Each row is a point on a landscape with many valleys, with its height.
A ball rolls from a point to the lowest of its 2 nearest points, and stops where none of them is lower. Distance is the straight distance between rows; heights are no part of it.
saz h=3.21: [-11   1  10 -14   4 -38  -7  69  27 -27 -20  -5  36   5 -23 -22  -1  -5
  20  -2 -27  22  20 -12   1]
lipo h=4.40: [ -3  23  29  31   8 -61  -7 -13   8  21 -10 -22  -8 -32 -30  21 -14 -10
 -12  33  67  51  -7  13  -2]
povan h=6.50: [-21   4  -7  28  19  14  -8  16 -36 -10 -32  -1  -3  32 -14 -29  27 -20
 -28 -19 -13  -1 -11 -53  23]
gutuk h=3.17: [ 56 -50  35  -8 -54  11  29   8 -18  67  63  34  28  -5   8   0  33  20
  -5  -5 -19 -13  -6 -15   1]
Vagol h=5.12: [ 64   5  26  -3 -17  31 -14   9 -19  66  41  51 -14  30   5  -7  78 -20
 -14  -7  23 -17 -41  28  -2]
pubi h=3.67: [  8 -21  -7  12   2  31 -10 -40   5  12 -21 -30 -26 -23  -6 -30 -14  22
 -24   0  19  47  18  73 -29]
gopan h=3.24: [ 61  -5  17   4  14   4  66 -18  -2  43  11   1  23  66  18  53 -23 -26
  19  10   9 -47 -16  12 -41]
piru h=3.42: [-11 -24 -25  -9 -47 -12 -46  11  -8 -20  75  16 -29 -74  -3  46  12  13
 -23  18  13  29 -15 -55  19]
Doso h=1.84: [ 11  27  17 -20  36  25 -23 -16  38 -41 -17 -10 -18  -4  15 -22 -30  14
  11  -5 -47 -33  37  77 -54]
kig h=2.82: [  0 -25 -27 -14 -29  27  -8  22 -74 -41  23 -57 -20 -20 -22  14  -1 -26
   5 -41  21  17 -17 -41  22]
Tozuk h=2.83: [ 31  38 -58   3   2 -14 -24  10  45 -18  25  22   0 -42  28  11  -1   2
  68  -3  17  71   9  25  19]
gisi h=1.83: [-10  -8 -30  -7  14   4 -11  72 -20  -6  14  58  21  35  -1 -30  57 -15
   6 -10  23  25 -27  -6  -1]
Gane h=2.36: [-18 -11 -48 -47 -23   5 -27  23 -25 -75  -6 -77 -45 -25 -26  11 -19  -9
  30 -58  33   3 -19   1  43]
zotu h=6.02: [ -1 -46  39  -4 -24  15  20   4 -48   0  12 -44  21 -23 -46 -11   6  -4
 -24 -22 -34  -3  14 -92  10]
Raro h=3.62: [ -3 -33 -44  22  -4  -3  15 -33  37  33  53  21 -25 -39  27  32   7  22
 -37  51  12  21  -7 -33  33]
Lisas h=2.45: [-13  39 -35   7   6 -33 -21  13  20  -1 -17  39  22 -24   7  -5  -1   5
  34   5  75  83   7  30  11]
mipi h=3.60: [-77  30 -10  19  -6 -47  -4 -15 -45 -63 -29 -26   0  -7  -9  42 -59 -17
  11  -5  72 -16 -37  -7  10]
tidar h=2.67: [-75  10 -22 -33 -41 -29 -67 -14  20 -70  34  -5 -61 -71   8  36 -22  23
 -19  14  36 -16 -27 -45  58]
teza h=3.16: [-38 -48 -22   6 -25   8   8  43  38 -56 -32 -34   5 -45  -3 -30 -79  15
  14 -19 -58  26  25 -11   5]
Kof h=6.14: [-13 -31  25 -23 -13  20   2  13 -11 -29 -27 -46  26 -16 -32 -40  -4   4
  -3 -32 -74   6  28 -60  27]
lomo h=2.42: [  1  11   5  -3  27   3  -2  -1  23  49  -8  85  13  64  23 -47  49  11
 -14  31  -2  19   3  31 -16]
vivop h=4.97: [ 62  23  23  19   1  32 -27  23  30  35  -6  38 -19  35 -17 -23  41  -9
  -4 -29 -12   0 -23  37 -11]
rato h=4.12: [-41  50  25   9 -15 -14 -65 -11  -4 -60 -42 -46 -31 -35  -2  -7 -48   8
  46 -58  18   5 -26   0  55]
pono h=5.84: [  4 -43  26 -11 -14 -14  32  12 -29   2  47 -22  44 -29   4  23 -10   6
  19  17 -33   1  33 -64 -28]
Nupin h=2.15: [-83  46   5   5   0 -25 -62 -16   8 -57   6  19 -32 -40  -2  11  -4  28
 -32  27   7 -39 -18 -24  41]
zute h=5.50: [ 34 -22 -10 -35 -10  -8  23  -5  -1  42  37   2  26 -15  -1  13  23  -7
   8  24  43  52  28  51  -7]
Kanur h=3.18: [  4 -33 -67 -11   8  12   5 -30  64  -4  27  -7 -42 -44  22  13  -7  31
   3  23   0  18  26  25  25]
vaku h=3.86: [ 22   7   3  75   2  -9  28 -25  16  35 -18  -5 -10  15  13  34 -40 -23
  -2  13 -22   0 -30 -36 -24]
vis h=4.62: [ 57  -5 -15 -21  19  25   2  -4  72  -8 -18 -58 -40   1 -11 -18 -11 -14
  19 -18 -23  15  19  51  14]
kabep h=1.15: [ 15  11 -48 -36   7  -1 -21  49   8 -13  10   0  -5  12 -23 -22  59 -17
  21 -18  49  32 -13  41  26]
Nov h=6.28: [  6 -26  31 -45  10  32  28  21 -24   7 -37 -11  27  41 -20 -55  45   4
  -9 -31 -65 -43  36 -34  18]
nera h=5.67: [  9 -28   5 -28 -12 -28   8  10 -16  12  68   1  26 -32   7  11  22  21
  20  42  10  63  35 -30 -11]
Meka h=1.94: [  2  10  15 -16  44  -1  28 -34  12   7 -25 -24  -8  41 -24  21 -10   3
 -46  28  28 -50  18  84 -36]
tum h=2.76: [ 71  -4  22 -12  22  41  51 -41 -15  30  -7 -22  18  60  34  12  -9 -26
  29 -19 -51 -72   8  10 -23]
vebef h=2.77: [-21 -17 -23 -39 -20  13 -30  23   0 -83  -6 -61 -26 -44 -19 -13 -42  12
  33 -41 -32  21  15 -23  34]
rad h=1.70: [ -8  21  29   6  54  -4  20 -46  -9  49 -15  31   6  57  14 -15  27   2
 -33  41  28 -18  -4  13  -9]
paze h=3.61: [ 23 -22  24  -7 -34  40  -8  -7 -37   7  44  33  15  -6   4  -7  50   7
 -16 -33 -55 -37  -4 -47   1]
ruda h=3.59: [ 55  12  -1  34  12 -10  30   0  37  44  12  21  14  40  28  25  -9 -22
  25  24 -28  -3  -3 -15 -30]
Buvid h=4.13: [ 17  23  -1  61 -10 -36  -4 -25  17  36  19 -13 -17 -31  -9  53 -17 -24
 -20  35  22  16 -30 -35  -8]
gos h=4.39: [ 79 -10  23 -28  17  31  20 -50  13  29   7 -56 -30  30  16 -18  15  -4
   8  -5 -24   8  19  27  21]
lutel h=2.24: [-54  37 -61  12  -3 -30 -30   1  44 -27   9  18 -37 -35  16  38 -16   9
  -1  30  75 -27 -30  53  20]
fogur h=3.26: [-50  -3  42   9  30 -59  -4   3   9  26   1  46  29 -10  -9 -19  16  20
 -32  62 -15  26  31 -48  -7]
Savo h=1.01: [ -5 -36   8  51  18 -16  35  15 -21  92  -6  81  18  45  27 -16  18 -10
 -39  26   5  -6 -42 -55 -13]
Dugo h=3.88: [-67  50   3  -4 -16 -39 -42  -6   5 -64 -15 -31 -14 -17  -3  22 -46  12
  37 -16  61 -26 -21  27  43]
kag h=1.97: [-27 -30 -13  36  28 -15  53  13   1  33 -20  49  34  50  25  -5  -1  -8
 -32  28 -39 -23 -15 -63   1]
gurog h=2.86: [  0  39  34 -20  23   5  -5  50  25 -42 -48 -10  39  10  -5 -24 -12 -11
  34 -10 -76 -21  34  -6 -19]
rodu h=2.73: [-39   2 -30 -18  -5 -21 -38 -20  64 -26 -14 -25 -44 -43  11  -5 -34  41
  12   6  17  23  22  35  46]
Raru h=3.25: [-21 -20 -20  -2   1  -5  16   2 -13  -2 -35 -11  20  -6  -2 -19 -50   1
  -9  12  27  50  31  70 -38]
tupez h=3.56: [-35 -29   2  -4  23 -49   3  56  60   0  -7  52  45 -15   6 -35 -11  18
   4  55 -14  39  37 -15   0]
meli h=2.18: [ 57   7   4  23  -4  65  29   3   6  18 -33  24   9  59   8 -16 -12 -13
  15 -50 -74 -63 -10  23 -57]
babur h=3.09: [-38  -2 -13 -11 -28 -47 -31  -4  48 -32  44  -5 -31 -72  -6  38  -9  36
  -7  27  -2  22   4 -69  37]
gafal h=2.84: [-22  27  -9   6  15 -25  -7  24   5 -14 -58   0  30   6  17 -28 -48 -15
  48   3  38  69  19  42 -17]
bikof h=2.81: [-16  24 -43  -4  11 -27   9 -17   3  -6  30  -7 -13 -15  -6  73   7 -14
  -8  43 102 -10 -24  53 -12]
bareb h=3.23: [-49 -18 -31  16 -30 -13   2   4 -77 -32  -4 -43 -12 -17 -10  15 -26 -19
  -6 -17  55  10 -34 -14  -2]
rugi h=2.05: [ 14 -43  12  33 -19  18  47 -10 -66  72  20  57  19  39  26   8  16  -9
 -31   0   0 -47 -39 -41 -25]
medoz h=4.79: [ 53  41   3  17  14  12 -35   7  43  -7  -5 -35 -23   3 -22  -7  18 -31
  30 -49 -16  22 -13  19   5]
vono h=2.68: [-11 -16  17  -5  20 -13  19  11  39  10  11  28  18  13  -2  -5  30  11
 -20  23 -50 -26  13 -52  22]
lofe h=2.66: [ 24  -4  32 -18   7  57  61  18  -7  23 -70  43  59  65  13 -17 -26  -1
   3 -32 -72 -79  29  16 -58]
gade h=2.44: [ 47 -40  39  11 -52  42  39 -25 -59  78  38  32   9  20  18  12  18  11
 -20 -20 -22 -75 -20   9 -28]
Revim h=0.91: [ 40   5  14 -14  18  28  21 -47  17   4  -3 -29 -13  22   2  18 -39  -7
  -5   4 -14 -35  17  86 -65]
turul h=0.56: [-10  29  45   7  27   6  20 -20 -25  15 -26  24  19  48  -6  -2  17  -1
 -12  13 -11 -62   3  -6 -46]
Vunon h=6.40: [  5   2  12 -23  21  19  33   9 -38 -10 -36 -41  19  39 -45  -7  44 -12
 -21 -23 -19 -62   8 -44  33]
ses h=4.33: [-29  65  32  37   2  -6 -48 -20   1 -42 -59 -41 -30 -22 -15 -13 -24  -8
   2 -41 -22 -17  -5 -37  40]
lefe h=3.20: [ 13 -10 -12  -6 -30  43 -27  15 -63 -13  44 -18 -24 -13  -7   5  52 -28
 -25 -36 -22 -10 -43 -79  35]
gar h=1.81: [-12  14 -52 -17 -17 -25 -25  36   0 -43  -4 -31 -14 -24 -17   8  15  -8
  35 -26  63  43 -14  -1  55]
dar h=5.30: [ 57  18  44 -28 -10  12  -2 -18 -20  45  51  15   7   4 -25   3  49  -1
  -2   0  24  14   9  53 -38]
gutul h=1.50: [ 58 -34  20  35 -24  55  17  -4  -5  48   9  54  11  32  30  -9   5   4
  -8 -45 -71 -68 -24  13 -24]
vob h=2.43: [-24  53  37 -17  25 -31  -5   8  48 -45 -49 -28  19  12  18  -6 -54   0
  32  24 -29 -15  39  46 -25]
Suza h=6.67: [ -3  23   9  10   8   7  -6 -46 -80  16  40  11   0   0  21   9   7  -5
   1  27  50  32  -8  17 -30]
pedi h=3.22: [  3   6 -47  -4 -43 -21 -27  12  19 -22  57  12 -13 -84   3  49  -7  12
  31  13  51  63   2   9  -3]
setet h=6.59: [-11  18  -6  14  22  -6 -16  -8 -53 -13  -6  -2   8  10  12 -19  10 -21
  29   6  15  48  -7 -22   7]
fot h=1.88: [ 10   1  19 -22  26  33  60   5 -45   9 -67  15  52  96 -17 -15   8 -15
  -3 -12  -7 -71  19  16 -53]
nep h=4.09: [ 35 -33  39  -5  -4  34  19 -48 -15  64  -3 -22 -12  12  14 -33  12  11
 -26  -7 -14  29  19  42  -8]
zup h=3.53: [-29 -48 -14  37 -19   9  22  37  25 -23 -18  -2  14 -12 -12  -7 -44  16
 -17 -11 -68 -16  15 -13 -19]
Koner h=1.46: [-59  18 -20   5  24 -17 -37  -6  30 -26   7  37 -19 -16   4  -1  23  27
 -36  34  14  -4 -13  21  17]
kod h=2.16: [-51   7 -32  -5   8 -12 -42 -34   0  -7 -12  -8 -43 -23  -2 -22  19  31
 -35   2  52  28  -8  23  44]

Call two points neighbours if one is among the 2 nearest of the other. Go from one point of each pair to the other, from neighbour to neighbour, staying as low as possible. Name the highest point that can't be avoided.
Lisas / Koner -> piru
turul / gutul -> lofe
gutul / Savo -> gade
turul / Revim -> Meka

Where does a ball stop that starts at each point below?
Buvid -> gutul
setet -> Lisas
tupez -> Revim
nera -> Lisas
Suza -> Lisas
gos -> Lisas
